Each row is a point on a tangle of strands that fork and nearly touch. The rows are in no order.
Points whose rows are less than 90.9 apart are linked; no others are. Some points are linked to none.
Z_363:  -8  -5  -6  11  12  -1 -12  -6 -10 -14 -24 -16   9 -16  15  -1 -23  16 -11  -8   2  -6 -12  -2  13  -1 -11 -19  -2   5   6  -4  -9  -9  -5  26   3 -20  16 -16 -17   1 -21  14   7 -16  16   5  -4  -9  12  -3
Z_764:  17   3   8  -7   1  16   0 -14   5   9  -1   2  -9  22   6 -19   5  23  12 -30  -8  -3  12   6   7 -17 -17 -34 -18  -6   8 -23 -32 -21  17  -4  -1  -6 -13  19   6  13   2  -7 -23  12  11   5   6   9  -3  -2
Z_872:   0 -12  -1  19  -5 -10 -21 -17  12   9  -3   3  -5  14 -24  -5 -13   1 -22  -5 -17  -7  12   9 -10  13 -17  -3  11   6  16 -32  -9  18 -10  -5 -15  10 -18 -11  22  22 -16  -7 -20   6 -14 -22 -10   6  -5   0
Z_724:  19   2  24  -3   8  -3 -10 -18 -21  -8 -25 -27  36 -10 -11   9  -8   3  -2  -4 -10   4 -17 -13 -18 -16  -6  -1   4   1  -1  17   1 -16  -4  19 -11  -7 -14   2 -17   5 -17 -14 -16 -24 -10   0   9  -5  -2 -19
Z_202: -14   2 -23  46  -7   5   0   1  -3  -7 -10  -1   5 -12   6  -6 -20 -17 -14  27  -4 -21  16  -4   4  31   8   8  26  13   6 -14  15  19 -20   9  -1 -16  11  -8  -6  25 -20 -22 -16  -4  -7   3 -18  -1 -25   6
Z_729:   0 -14   7  -4  -1   0   8  22  10  -5  -1  16 -13 -11  18 -15   8  -4  -6  -7   8   9 -23  26   9  -4   2 -30 -18  14   1  27   3   2  13   2   0  12  29  20 -27  -3  -1  20  -4 -19  14   3 -12 -19  -9  -5
Z_399:  13 -32 -13  22   6  23  11  23   7  11  32   3 -13   8  10  -6  17 -11  -4   9   1  26  -7   3  21   4 -11   6   1  25  29 -16   8  -8  -3  -4 -25   4   8 -10   0  18   2 -19  -9  -5   2 -29  -4  -5   8  -6
Z_172:  -1  -6   0  33 -17   3   7   3   2   9  12  17 -11   0  21 -20  -3 -17   2   1   6   4   9  18   7  23  12 -16   6 -10 -10   0  -4  18 -10 -26  10   6   3  12  17  -4   6  25  -4  27 -18  13 -14 -10 -18  27
Z_548:   5 -18 -21  22  -2  13   8  14  -1  -4  12   1 -15  -6   5 -13   3   6   8  -3  -5  16   3  -6  22  12  -6  26   5  18  27 -24   8 -11   5  17 -11 -17   3 -19  -6  20 -21 -26 -13   3  -3 -14  -2  -1   9  12
Z_90: -18  -5 -17   5 -10 -10   2  17  -7  -2   8   9  -2   3  -7   8   9 -41 -11  21  12 -14  22   0  -9  13  20  17  15   7 -22   4  22  28 -21 -15   5  18  13   6  10  -4  19   5  15  14 -20  -3  -9  -5  -9  -3
Z_907:  -8  33  18   6  -8  22  -8 -17   9  -7  -1   0  12 -11  12  -1   4   2 -10  -7   5  13   4  19   7   3   4  -8   6  16   9 -15  -2 -13   7   9  -7  27   3  35 -17  33 -20 -15 -13 -14  18 -17 -17  17 -23 -23
Z_232:   9 -13  25  -1  -2   0  -1  -4  -2  -1 -18  -3 -28   8 -15   3  16 -12  14  23  -1  22 -29  -6 -13  11  -8  11   3  -2 -18  -7 -11 -12  12 -15 -10  -3   2 -18 -18 -27  12 -27 -10  -2  -4  13   9 -14  -6  -4
Z_452:   6 -30 -17  10  26  -1  -9  12  -5  -5  -4  -4 -10   9 -23 -19   0   9 -22  -1  -9  13 -29   7  -8  -1 -10  -3   1   8  19   5   2  -8   2   5 -30  -7   5 -16 -10  -5   3  -8 -24 -20  -1 -25  -2 -26  12  -3
Z_62:  -5  28  28 -20   4 -22 -19 -26  -8   9 -11  -7  13   0   6  11 -10  13   4  -9 -16 -15   8 -17  -8 -11 -10  -4   8  -7 -40   8  -8  -2  -6  -7   3   0 -14   2  17  -5  -5  10   4  -5 -11  -1  18   4 -11 -11
Z_647:   2 -10  21   5  10 -12 -16 -18   8  -1 -29 -17   1 -14 -13  19 -16  11  -6   0   7  -2 -14   8 -13   5 -10   6   5 -12   5  -7 -14  20  -5  -9   3   4 -12 -33  -6 -12 -14  26  10  -3   7  21  -4   0  24   3
Z_904: -16  24 -10  24 -14   3 -11   0  20  -1   6   3  -3 -16  19   2 -15 -19   4   0  15  -9  16  14  12  31  13  -1   7   1  18  -7  10  19 -13  -4   5  18   3  24  -5  21 -19  12   7  -7  -5  17 -22  18  -3   5
Z_374:  -4  -1  -5 -16   3 -18   3  -8   8  11 -13  -3  13  12 -17  25  -4  -4   6  22  -9 -13  -2  -9 -24   2  -1   3   1 -31  -4  14  -8  32 -17 -32 -11  23 -35  -7  22   7   2   7  -8  -5 -25   6  -7   7   5   1
Z_594:   8 -10 -19   7  13   4  10   4   8  11   1   8  15  23 -28  16  13 -10 -16  27  -6 -23   0  -2 -23  10  -2  -9  15  -9   3   3  -7  19 -22 -22  -4  11 -12 -15  31   5  14  12   0   5  -7  -5  -9   2   2  -8
Z_569:  -4  -7  20 -24  -7  -4 -14 -11  17  -2   5   7 -27  -2  -1  15  -6  10  14 -22   3  21  11  12   2  -8  -9   6 -11  -2   9 -34 -14  -3  19 -13  -1  19  -3  10   8 -10   7  -1  13  15  -2  -2   8  16   9  -4
Z_382: -19  -5 -16  26  -9   1  -4  11  -7 -18 -31  -6  -9 -14   1  -5 -20 -28 -11  15   6 -21   9   2  -3  26   5   0  18   0 -10  -8  -5  21 -24  -3  -3  -8  13 -14 -16   4  -3 -17  -5 -11 -15  23 -10  -6 -15  -2
Z_98:  20  13  -8  -1 -14  16  36  12  16  18  27   4  20  15  24  11  11  -2  39  11   8   4   8 -19   5  -3  15   8  -8  -8  26   2  11 -13   6  -8  16 -11 -20  15   6   9   6 -16 -11  17  10  24  -5  30   7   4
Z_129:  -6  25  16  17 -23  13   8  -4   6 -17  -4  -2   2 -26  12  -1 -14 -14  13  -5   4  12  12  16  16  10  22  20  10   5   6 -12   3   3   1  16   7   2  -1  21 -27   2 -13 -13   6  -3   1  27 -12  13  -6   8
Z_64: -21  18   6 -26  -1   4 -22  -4 -13 -18  -7  -1 -14  -8 -10   0   3  -1 -25 -13   0  -8  22  11   1 -12  -9 -14   0  19 -20 -20  -8 -16   9   3   3  20  33   6 -10  -5  15 -10  13  -8   7 -17   7   7 -15 -32
Z_738:   2  16  19 -28  19 -17 -13 -18  -6  18 -10  -4   4  10  13  25  -5  28  13   4  -6  -5  -8 -25  -1  -8 -21   1  -3 -10 -40  10 -14 -11   9 -12  -3 -19 -11 -21  27  -9  -1  14   7  -1   3   1  30  11   3 -11
Z_21: -10  -3 -19 -17  10 -18 -11   9  12   3 -13  -1   9 -19  18  28 -19   9  13  13   8  -4  -7 -23   9   0  -5  11 -14 -31  -5  15   1  26   1  -8   1 -12  -6 -32   8   3  -7  26  15  -6  -1  23   8  18  30  11
Z_394: -19  19 -31  20   3  -1  -5   7  15   7   6   8  17  -4  14   3  -6 -16 -11   9   9 -31  21   0   3  22  13  -9   6  -5   7   9   5  33 -20  -4   3  17  -3   7  21  24 -10  27   8   1   3   5 -22  21   7   1
Z_325:   0  12  -4 -15   0  -3   9  10 -14 -17 -14 -20   5 -15 -10  12  -4  -8   4   6   7 -19  10 -12   2  -3   9  19   5  -2 -15  10  12   4  -5  17  21 -11  11 -15 -19 -17  16   2  23 -16   3  29  14   3  14  -5
Z_494:   7   4  -1  23 -21  16  25   4  -4  -1  10  16   1   7  17 -25   1 -20  16   0  -2   4  17  10   1  14  24  -2   8 -13   2  -3   4   3  -1 -11  15 -11 -14  19   3  -1   5  -2 -18  29 -13  27  -6  -2 -19  33
Z_371: -11 -12 -12 -33  11 -21  -5  21  -8 -10  -2   7 -13  -3 -14 -10   1  -3   3   0   6   7 -20   1  -5 -21  -4  -7 -25  -9 -12  37  17  -1  11   4   0  10  17   3 -14 -28  23   8  17 -20   0   0   6 -11  17  14
Z_884:   5   3  -4   5   7  -1   0  -3 -23   1   7  -3  23  21 -15 -24   2   3 -23 -15 -16  -9  -1   0 -18 -19   3 -15   7   0 -11  20  -1 -10  -8   8  -2 -12  -4  18  10   3   2  -1 -23   3 -12 -27   2 -19 -21  -1
Z_517:  -7   3  -4 -17  16  -3  -3  -3   4  18  -7   8   2   1  20  24   6  11  12  22   1   4 -21 -26  16   5 -12  -1  -8 -16 -24  15  -4   5   5 -22  -7 -14  -3 -29  15   6   0  13  -5  -5  -1   7   5   3   4  -4
Z_570:   6  -3  19  22  -6   9  13  -9  20   7 -16 -13  -3  -8  -9  18  -2   3  -1   4  14  -7 -11  31 -15  14   8   1  16   0  24 -14 -14  11 -11 -10  11  12   2 -13  -3 -11  -3  31  16  14  24  27 -16   5  18  -8
Z_645:   0  16  11   5  -7   2  -1 -21   4   1 -12   5   5   9 -19  10   9 -10  -5   4 -11 -13  24   3 -22  13  -2   5  10  -1   5 -23 -17   4  -8 -15  -5  26 -27   7  15  17  -4 -20 -13  11 -10   5  -3  12 -15 -14
Z_611:  14  -1 -11  -3  10  20   9   6   0  -6 -13 -21  -2  14 -24   1   7  -1 -21 -13   4 -23  -1  34 -25 -16   6 -10 -11   9  33   0  -9 -16  -2   9   3   8   7  11 -16  11   7  -2   5 -12  23   1 -12   8  11 -29
Z_557: -11 -30  -7  -6  11  -2 -11   4   8  -1  -8   4 -51  21 -12  -3  22 -20   0  35   1  19 -20   5  -8  18 -18  -4 -10   5  -6 -13  -3  -8   6 -23 -11  18  10 -19  -3 -21  31 -14  -4  -8  -6  -4   3 -17   6   1
Z_455:   8  17   5 -19  -7  16  16   2  21  11   6   5  12   3  17  28  17  -6  22  12   0   0   3 -19  11   7  -2  -9 -10  -2   1  -7 -19 -11   2 -14   4   7  -9   8   1  19  -6 -17  -5   1  13  26  -2  27   1 -21
Z_461: -18 -22 -25  16  -1 -13 -10  22  -1  -9  -2   9 -19  -1  -6 -12  -2 -32 -18   4   9 -11  12  13  -7   6   5  -4   4  -7 -17  17  16  34 -23 -15   0  17  16   2   7  -7  23  33  19   3 -15 -17 -10 -19   0   9
Z_604:  -1  -5  -3  13 -10   9  12  14   4  -1  20  28 -16  -1  25 -17  12 -22  -4   0  11  -4  14  17  18  10  13 -43  -2   6 -21  15  -7   9  -5 -17   4  10  19  27   8  -6  22  27   3  14  -3  10 -12 -10 -21  13
Z_186:   5  10  33   4 -23  14  11  -7  -4  -6   9  -5  -2 -25  16  -4   6   6  22 -14   0  19   6  -9  17   0  10  24  11  10 -16 -16   6 -21  14  29  12 -20   4   4 -24 -10  -8 -25   3   9   6  16  12   0 -12  10
Z_487:  -1   8 -18 -12   2 -10   8   4  25   3   8  11  13 -18  29  18 -15  17  24   6  13   3  10 -17  23   2   9   6 -19 -20  15   8   9  13   7  -1  13  -9 -16  -6  16   5 -15  26  15  13   7  24   8  24  26  22
Z_495:  -8  21  -8   7   8   3  13 -13 -11  -2  -6 -14  27  -2  16  11  -1   7  -3  11  -5 -25   6 -29   9   1   4   0   6   0 -15   2   4  -4  -8  20  11 -30  -5  -7   7  11 -14 -19  -5  -8   9   4  10   4 -12   1
Z_694: -12  -3 -33 -12  11   0  -1  18   0 -20 -16   3 -10 -15  13   4  -5  -3  -6   6  20 -22   8  -8  16  10   2 -15 -16  -3 -10  12   1  11  -1   4  14 -16  29 -19 -12 -13  12  20  25 -12  16  26   6   7  14  13
Z_383: -23   4   0  -9  -1 -11 -19  -2 -14 -23 -33  -7  -8 -12 -12  -4 -19 -16  -9  -8  -1 -14   8  15 -10  -4  -2 -19  -2 -12 -16  -1 -16  19 -14  -1  -4  15   6   8 -19   6  -3  -4   3 -16 -19  23  -3  -5  -6 -10
Z_558:   0 -11  39 -28   2  -6 -22 -19  -7 -10 -34 -15 -24  -6 -14  -9  10  -7  10   8  -2  18 -21  13 -16  -2 -18  -5  -9   0 -17  -3 -15  -9  25  -1  -1  13  11 -15 -37 -32   5 -19   2 -27  -2  27  19  -8  -2  -7
Z_522:   0  11  -6   3  -2  -4   4   4  -1  20  44  16  25  13  -4  -7  18  -6 -17   3  -2   0   4   0   0 -13  11   4   8  10  -5  30  27   2  -6  -7  -3  22  -8  23  27  10   9  12   0  10  -8 -50  -8  -4 -11 -11
Z_644: -13 -11   1   5  -1   1 -11  -1  -7  -4   9   4 -30  -9  -5   8  16   8  -5   2   2  11  -2 -15  21  13 -17  24  13  24 -23 -30   0 -15  14  12  -5 -20  28 -28  -3  -8   3 -20   8  -2  11 -24  16  -7  -5  -8
Z_565:   1  11  15   7  -6  -4   6   3  11   5  15  -7  18 -28   3  26   2   6   0   7  14  10  -8  -9  18   3  13  43  15  12   0   2  21   4   4  15  16   1   6 -17  -8 -10 -10  13  33   2  21   7  -8  13  28  -6
Z_718:  30   1  10   4   0  12  33  12   2  25  21   1  36  13   1  -5  21   6  16   8  -6  23 -31 -14 -11 -21  10   3  -6 -12   4  39   8  -7   4   2  -6  -2 -19  21  -2   8  -3  -9 -20   8   3 -14  -9  -1 -10  -3
Z_112: -15   5   1  12   8   1 -17 -24  -6  -6  -3  -1   9  -1  24  -6 -25  18 -21 -11  -5 -12   7  -5  18  -1 -19 -34   6   8  -8 -19 -16  -3  -6   5  -1 -12  10  -1   6  26 -18   2 -12  -6   5 -17  -9  -4 -12  -5
Z_20:  22  -6 -17 -19   0  17  25  20  10  22  32   3   8  15  14  -6  26   1  29  -2  -1  11  -6 -22   6 -23  -3  -5 -26  -9  20  18   8 -12  12  -3  -4  -1 -13  15   3  18   9 -13 -14   2   6  -9  -2  17  11  -1
Z_220:  -2 -16 -26  19   2   0   8  13 -26  -7  -4   9 -21  15 -18 -28   5 -19  -5   6 -10 -10   8  -5   0   7   0   8  10   7  -5 -12   6   0  -7   8  -5 -22   4  -8  -1  -1  17 -27 -16   3 -22 -12  12 -23 -17  24
Z_710:   4  12  12   0  10  -6  -2 -15   1   5   7   8  15 -11  14  12   2  25 -12  -6  17 -16   7   7  11   1   5 -18  10   9 -26  -8 -11   1   9  -1  26 -15   5  -6  16 -24  18  45  25  33  29  13   2  -1   6  12
Z_925:   2 -14  -5  -9  17   3  -5  -2   4  -1 -12   1 -18  20 -34  13  22 -13 -19  28   4  -1 -11  16 -31   1  -9  -4   3  -2   0  -6  -8   1  -6 -21  -3  18   5  -5  13 -22  32   4   5   2   7  -5   2  -6   2 -15
Z_270: -10   4  -3 -16  -5  -6  -3  11  -3  -8  -1  -1  -2   2 -18  -4  -4 -19  -6  -5  -9   2  -2  19 -20 -14  16 -13 -11 -10   2  23   2  17 -14  -8  -8  36  -5  32  -5   0   8   4   5 -13 -18   2  -9   1   0 -14
Z_663:   5 -12  21   7  12   1 -12  -6   7  -7 -27 -16   3 -18  11  12 -12  16   1   7  10  18 -32  -5  11  10 -12  -4   4  -4   2   0 -13  -1   6   7  -6 -17   9 -29 -23 -12 -21   7   2 -15  16  24   1  -7  18  -2
Z_709:  -2  15  17 -24 -11  -1 -19 -15  14   1  27  10 -15  -7  14  10  -6  21  17 -27   6  18  28  -6  16  -4  -9   8 -12  12   3 -34  -7 -24  23   5   1  12   0  16  10   5  -5  -9  14  10   9 -21  10  20   3  -9
Z_2:  -7  -8 -19 -22   3 -13   1  17  -6  13  39   9   3  19 -14  -3  13  -8  -6   0  -4   2   6 -12  -4 -21  -3  14  -6  10  -1  15  27  -2  -5  -5  -5  13  -2  10  29   3  26   5  12   3 -11 -50   7  -7   4 -11
Z_209:  -2  -5   1  11  -3   2   6  13  15   2  13  -1   1 -13   3  10  -1   2 -11  -1   6  22 -11  13  10  -2   7  20   4  13  19   3  15   0   4  13   2  16  13   6 -12   0  -5  15  13  -3  14 -12 -17   2  20 -15
Z_712:   8  13 -18  26 -16   5  16  14   5  -2   9  -3   7  -9 -14  -7  -8 -24  11   9   3   8   0  18 -10  14  26  35   7   3  47  13  33   3 -14  11  -7  17  -8  21 -14   7 -15 -13   1  -5 -10  -4 -18  12  16   7
Z_463:  -7   5  -2  -1 -18   0  14  13  -8  -9  11   4   7   7 -23   0  14 -34   0   9  -1  -7  16  10 -16   2  28   8   8   0 -11  11  15   6 -12  -6   3  22  -1  30  -2   0  22 -14   5   3 -20  -2  -5  -4 -15  -8
Z_434:  -5  -3 -14   4  -5  -6  -1   8  -2   0   8   5   1  -3  -3  -4  -5   6 -15 -13   2   4   1   7   6  -6   3   8  -3  -5  14   6  16   1  -7  11   5   1   1  -3   2  -9   7  22  14   4   8 -16  -1  -8  21  10
Z_854:   6  -6   8 -24   3  -7 -12  -4   7  -8   7  16 -24 -28  31   5  -6  20  24  -8  12  17  -1  -9  38   0 -13 -14 -25  -1 -10  -7 -19  -6  27  11   5 -22  15 -10 -10 -18  -6   9  15   5   1  19  13   5   6  17
Z_72:  -2   6  18  -1  -1   0 -12 -11  -2 -13   4  14 -19 -25  16  -1   3  14  -6 -13  13   3   9   7  25   0  -4 -16   5  11 -30 -19 -11  -7  19   9  14 -12  28   3  -1 -25  13  19  24  21  11   8   7  -7 -10   8
Z_120:   3  11   2 -19   6   4 -14  -3 -28 -10 -18 -18  -4  10 -26  -7   8  -6  -7  -9  -4 -25   7   1 -13 -14  -9  -2  -4  13 -19 -10  -9 -23   2  13   6  -5  16  -3 -15 -12  13 -27   7 -21  -1   0  25   0  -9 -21
Z_962:  -7  -2 -13  14   5 -14   1 -11  -9   9  -9   2  29   4  -9 -12 -18  19 -14   2  -1 -19   6  -8  -8  -6   7   8   7 -15   1  14   9  17 -13   6  11 -17  -9 -16  16 -13 -15  40   8  14  11  -5   5  -3   8  31
Z_732:  12   1  11  34  -7   0  11 -14   2  11  15   2  26   5  14 -21  -7  19  -4 -12 -11  25 -14   0   6   3   4   8  12  -7  14  13   2  -2   6   3  -1 -20 -19   4   5   2 -29  12 -24  16  -4  -5 -10 -13  -7  33
Z_864:  13   7   2  -9  -4   0  16  -9   4  18  -6   7  10  24  -1   8   9  -4   9   7 -17  -3  -5 -10 -17  -3  -2 -19   0 -21  -2  12 -18   6  -8 -23 -12  14 -34  13  19  17  -3 -16 -33   5 -21   8  -8   6 -16  -3
Z_824:   3  11   2 -23   4 -16  -8 -12  12   0  10  10  -1 -15  33  14 -11  31  17 -15  -2   9   8  -9  26 -11  -9  -8 -18 -16  -7   5 -15  -5  19   0   7  -8  -7   0  16  -1  -7  26   8  18   7  17  11  16  13  14
Z_482:  23 -17   4 -13   7  11  12   3   3  11  -8  -3  -2  30 -11 -20   8   7   7 -12  -3   0 -17  17 -20 -26 -14 -39 -27 -14  30   7 -18  -7  10 -14 -15   2 -11  15  -5  10   2  -4 -26  -6   3   4  -9  -3  -1  -4
Z_227:   5 -18   9  -2  -1  10   7  16  24  -4   4  20 -33 -14  30  -2  15 -16   3  11  18  20 -10  15  26  12   2 -31 -18   5   0  11  -4   5   9 -16   1   9  28   7 -13 -15  16  24   8   0  11  14 -12 -14  -2   6
Z_839:   1 -10  35 -15 -13   5  -3  -8  -2 -11 -31  -6 -23  -6  -3 -16   5  -1  22 -13   1  16  -9  26  -6  -2  -5 -17 -12  -7   3 -16 -24 -12  23  -4  -1  11   6   9 -33  -7  -4 -19  -6  -7  -2  37   4  -3 -16   4
Z_988:   1  16   1   6   0  23  -2  -1  10 -10 -11 -18  -5  -1 -11   1   2   5 -18 -10   0 -12   8  30  -6  -2   8  -2   3  21  34 -24 -12 -16  -3  17  -5  12   5  17 -23  29 -16 -19   0 -16  17  -5 -10  17   1 -35
Z_504:  10  14  13   0  -7   3  22   3  -9  -2  -3 -24  28 -17 -16  13   7  -4   9   8  12  -1   2  -9  -5  -5  28  35  15   5   0  25  22   4 -12  16  17  -9  -4 -16 -18 -28   7  10  29   0  14  24   1  -5  22   7
Z_253:  -1  -1   3 -17  14  -8 -14  -3 -34 -17 -11 -13   7  12 -38 -17  -4  -3 -26 -11 -10 -26  -6   2 -21 -21  -3  -9   5   7 -22  13  10 -16  -4  12  -1 -15   8  -1  -7 -27  14  -8  -2 -20 -11 -21  19 -21  -7 -10
Z_811:   4  16  21  -9  -7  23   4 -17  14   7  -9  -3  14  -8  15  15  16   6   7   3  -1  20  -1 -13   4  10  -9 -13   2   1   2 -15 -27 -15   5  -6 -11  13 -10   8 -12  32 -24 -35 -16 -12  16   1  -9  19 -17 -24
Z_428:  15  11  14  -3   0   7  14  -2 -14  11   4  -7  10   3   6   2  15  20  17  -9 -11  -1  -1 -19   5  -6  -2  21   3   2 -11   0   1 -23  13  18  16 -36 -11 -10  -1 -13   0 -13  -2  10  10   2  22   0  -7   3
Z_829: -21  16 -38   0   7  -2  -2  13   2  -9  -6   2  10  -8  22   9 -14  -5 -14   9   9 -42  27 -14  11   9  10 -11  -6 -11 -13  11   3  17 -14   2  18  -4   7  -5   9  14  -1  23  19   3   2  19  -4  16  -2   8
Z_444:   9   7  19 -12   7  -6  -4  -8 -13  -1 -14 -15  14  -7   3  16  -5   4  14   6 -18  16 -19 -26  -6   3 -11  15   6  -4 -15  11  -2  -1  -4   7 -23  -6 -17  -9 -14   8 -28 -40 -16 -23 -17  -8  12  -2 -11 -17
Z_547:  21  -4  -3  15  18   4  12  -4  -2  17   5   1  37  13  11   7   6  24  -6   6 -15  14 -29 -22  -2  -3  -1   2   4  -6  11  17   2 -12   6   7  -7 -25 -22  -7  13  11 -25  -5 -28   4   4 -21   3  -9  -8   2
Z_48:   3  14  -7  28   7   0  17 -11   5   9   1  -1  34   3  12   0  -6  18 -16   5  11 -25  13   4  -4  18  18 -13  15  -2  -7  12  -4  16  -9   2  29 -23  -6  -6  19  -8 -11  46  15  33  26  25  -1   3   2  25
Z_819:  -7   3  18   0   1   0 -16 -10 -11  -3 -12  -8  -6 -18  11  13   0  11   9  12 -11  20 -19 -30  11   3 -18  13  10   7 -32 -14  -9 -12   9   7 -12 -16  21 -20 -10   5 -19 -32  -5 -15   0 -14   9  -7 -18 -12
Z_102:  15 -17 -14  10  15   1  -1   3  -9 -12 -18 -17  19   4 -30  -2 -11   9 -12 -10  -9  -3 -13   5 -25  -4   2  11   8  -1  31   6  -2  -7  -6  16 -22   3 -18  -6 -13  13 -19 -16 -16 -19 -12 -15  -3  -3  12  -9
Z_735:  -8 -15  -9   1   5  -9  -7  -1  -2   8  24  19 -25   2  14  -6   3  12  -6  -5   1   9  16 -14  35   1 -18  10  -1  16 -10 -27   9  -8  11  10   1 -22  16 -25  21  -1   7   5  11  17   5 -25  13 -13   1  19
Z_315: -13   7  -1  17   9 -10 -11 -24   9  15   0   5   3   5  17  -1 -10  10 -12  12 -19  -8  12 -14   9  20 -20 -14  12   2 -14 -24 -14  18  -8 -17  -9  -6 -13 -14  27  35 -21  -7 -24   7 -12  -9  -8   2 -25   6
Z_795:  -3 -21  -9  -1  -4 -13  -6   2 -12  11   9   9 -32  22 -14 -15   6  -4   8  -1  -8   3   7 -14   5   5 -10  19  -1   0  -3 -27  11  -7   2   1  -8 -14  -8 -20  23  -7  16 -23  -6  18 -19 -22  17 -14  -7  26
Z_508: -14  34  -9  14   1   5   4 -13  -7 -13  -8 -12  24 -15  13   1 -12 -10   0  16  -5 -26  17 -23   5  12  11  11  14   6   1 -14  12   4 -14  19   6 -17   0   8  -9  25 -18 -39 -15 -16  -8  13  -5  12 -21   1
Z_134:   5  -8  -4  11   4   2  -1  -7 -10  -7  -6  -2  -7  -2  13  -6  -5  29  17 -13 -10  12 -14 -18  19   1 -13  14  -4  -2  11 -20 -10 -16  14  25  -5 -43   1 -28  -7  -6 -22 -21 -16   5   6   1   9  -7   4  24
Z_658:  -7 -23 -16  28 -10 -11  -9   1   1   0  -7   8 -26   9 -24 -20 -19  -6  -7  -9  -5  -6  14  18  -6  16  -8  14  11  -2  34 -29  -2  18 -12   2  -9   3 -10 -13  13   8 -11   2  -7  13 -14  -8  -9  -4   7  16
Z_695:  -7  -7  22 -17  -3   3 -14 -13  13  -1   2  -3 -19  15 -19  -1  -7   9  -5 -20  -1  21   9  37 -20 -10  -3  -4 -10   5  25 -32  -9  -4   7 -21   7  34   2  15  13 -14  20  10  -5  16   0 -17   0   5   9 -19
Z_457:  -7 -14  -5 -22   4  -5   2  23   3 -10   8  21 -18   3  -1 -27   2  -1 -12 -18   7  -5  -9  29  -3 -26   0 -41 -33   8   4  33  13  -3  13  -2   4  15  24  23 -11 -16  27  30   6 -16  12  -4  -9 -20   1   5
Z_54:   9  22   3  22  -6   4  16  -6 -15   6  32   8  36  14  -8 -32   9   0  -8 -17  -3  -5   6  11 -11 -10  27  -2  13  -3  -4  34  16  -6  -2   2  11   4  -9  41   8   3   2  12  -8  15  -6 -21  -8 -13 -13  16
Z_435:  19   8   3  -3 -25  10  33  16   5   5  14  -6  23  -2   0  14   4 -21  27  20  13  10   1  -6 -11  -2  27  33  11  -2  21  12  21  -4  -5  -5  16  -2 -11  11 -11 -20  13  -8   6  13   1  27  -7  13   8   5
Z_375:  14 -16   0  35 -16   0   2  13  -2   2  17  10  -2  -3   1 -36 -13  -5  10 -13 -10  34 -17  17   1  -2   8  13   5 -14  28  17  11   9  -1   4 -13   5 -16  14  -6   3 -20   0 -22   6 -21 -17 -14 -22  -1  33
Z_245: -10   7  -8 -24  -5 -28 -14   4  -8  10  21   2  -2  10 -20  14  -1  -1   6  -1 -12  -8  14 -23  -5 -12  -5  40   0   5  -6  -3  22  -3  -4   4  -2   9  -9   1  20   8   5  -9  16  -5 -12 -34  17   5   5 -14
Z_895: -19 -25   0   0   0 -14 -18   9  13  -1   0   0 -17  -5  -3  17  -7 -20  -3   6  20  10  -9  19 -13   6   5  12   4  -4  -9  -2  12  33  -6 -17   7  26  13  -8   3 -19  17  42  36  13  -1  -3 -12  -8  20   3
Z_850:  19 -17   7 -12  12  13  -2  -7   1  -4 -21 -11  -2  27 -26 -10   9   6 -21  -9  -2 -15 -13  31 -30 -16  -3 -39 -14   4  21   2 -14 -14   8 -15  -4  19   4  13  -7   3  15   2 -16 -13  18  -2  -9  -1  -4 -30
Z_125: -10 -15 -20 -23   2 -19  -5  19 -10  -8   9  -7 -14  -6 -16   3  -4  -9  19   4  -6  12 -10 -24  -2  -6 -10  37 -10  -2 -11  10  20   0   1   7 -16   2   0 -15  -8  -1   3 -22  10 -17 -19 -18  24  -7  20  -2
Z_225:  13 -44 -18  12  18  -1   3  20   6   1  21  -1 -22  12 -20  -7   8   0  -9  13   1  29 -22   8  -6   0  -8  15  -6   9  37   4  18   4  -1  -6 -24  17   0 -17  11   1  17   1  -8  -3  -7 -40  -5 -20  23  -4
Z_446:  11   7   5 -31  -1   9  -9  -5  10  14  18   6 -11  20  14  -2   4  28  14 -28 -10   1  10 -14   5 -23 -19 -11 -26   2   1 -16 -14 -27  19   1  -3 -11 -13   6  18   5   0 -13 -16   5   8 -19  13  15   0 -14
Z_950:   2  28  24 -36  -2  -8 -19 -14 -26  -3  -8 -17   4   8  -7  -4  -8   9  13 -29 -20 -16  13 -14 -15 -23 -10  -3  -5  -2 -29  12  -5 -18   2   9   0  -1  -9  15   0  -7   3 -21   2 -16  -9   1  30   4 -12 -15
Z_609: -11  11  -4 -38 -10 -18   2  14 -10 -10   7   6  -6  -9   2   4  -1  -9  18 -11   4  -9   9 -10   5 -15   4   0 -17 -16 -24  18   6  10   3   6   6   1   0   7   0 -10  17   4  24  -4 -15  17  16   8   9   8
Z_97:   6   0   5  29  -6  21  25  -3   5   4 -12  -4  13  -1   2   7   4  -6 -12   8  18 -20  -6  21  -3  17  17 -15  17   3  11   2  -9  -2  -9   1  19 -12  10   0  -1 -13   3  19   8  12  25  27 -14   1   1   5

A fork is a point with three links, a tip a point with one. Leave the first point through the second and follow the links. Name the first fork or tip that comes.
Z_102 / Z_724: Z_220
Z_950 / Z_62: Z_48
Z_125 / Z_245: Z_120
Z_97 / Z_570: Z_872
Z_428 / Z_495: Z_895
Z_90 / Z_463: Z_428
Z_864 / Z_374: Z_839

A fork is a point with three links. Follow the links from the first point to the second and name the forks in between, in order.
Z_824 / Z_375: Z_48 Z_504 Z_98
Z_718 / Z_97: Z_98 Z_504 Z_48
Z_98 / Z_270: Z_504 Z_325 Z_428
Z_558 / Z_435: Z_872 Z_48 Z_504
Z_446 / Z_202: Z_98 Z_504 Z_325 Z_428

Follow the links from the first point to the second, and from the first to the third. Name the last point that the two ways share.
Z_565 / Z_738 / Z_594: Z_48
Z_186 / Z_494 / Z_455: Z_325
Z_129 / Z_457 / Z_517: Z_325
Z_570 / Z_764 / Z_383: Z_504
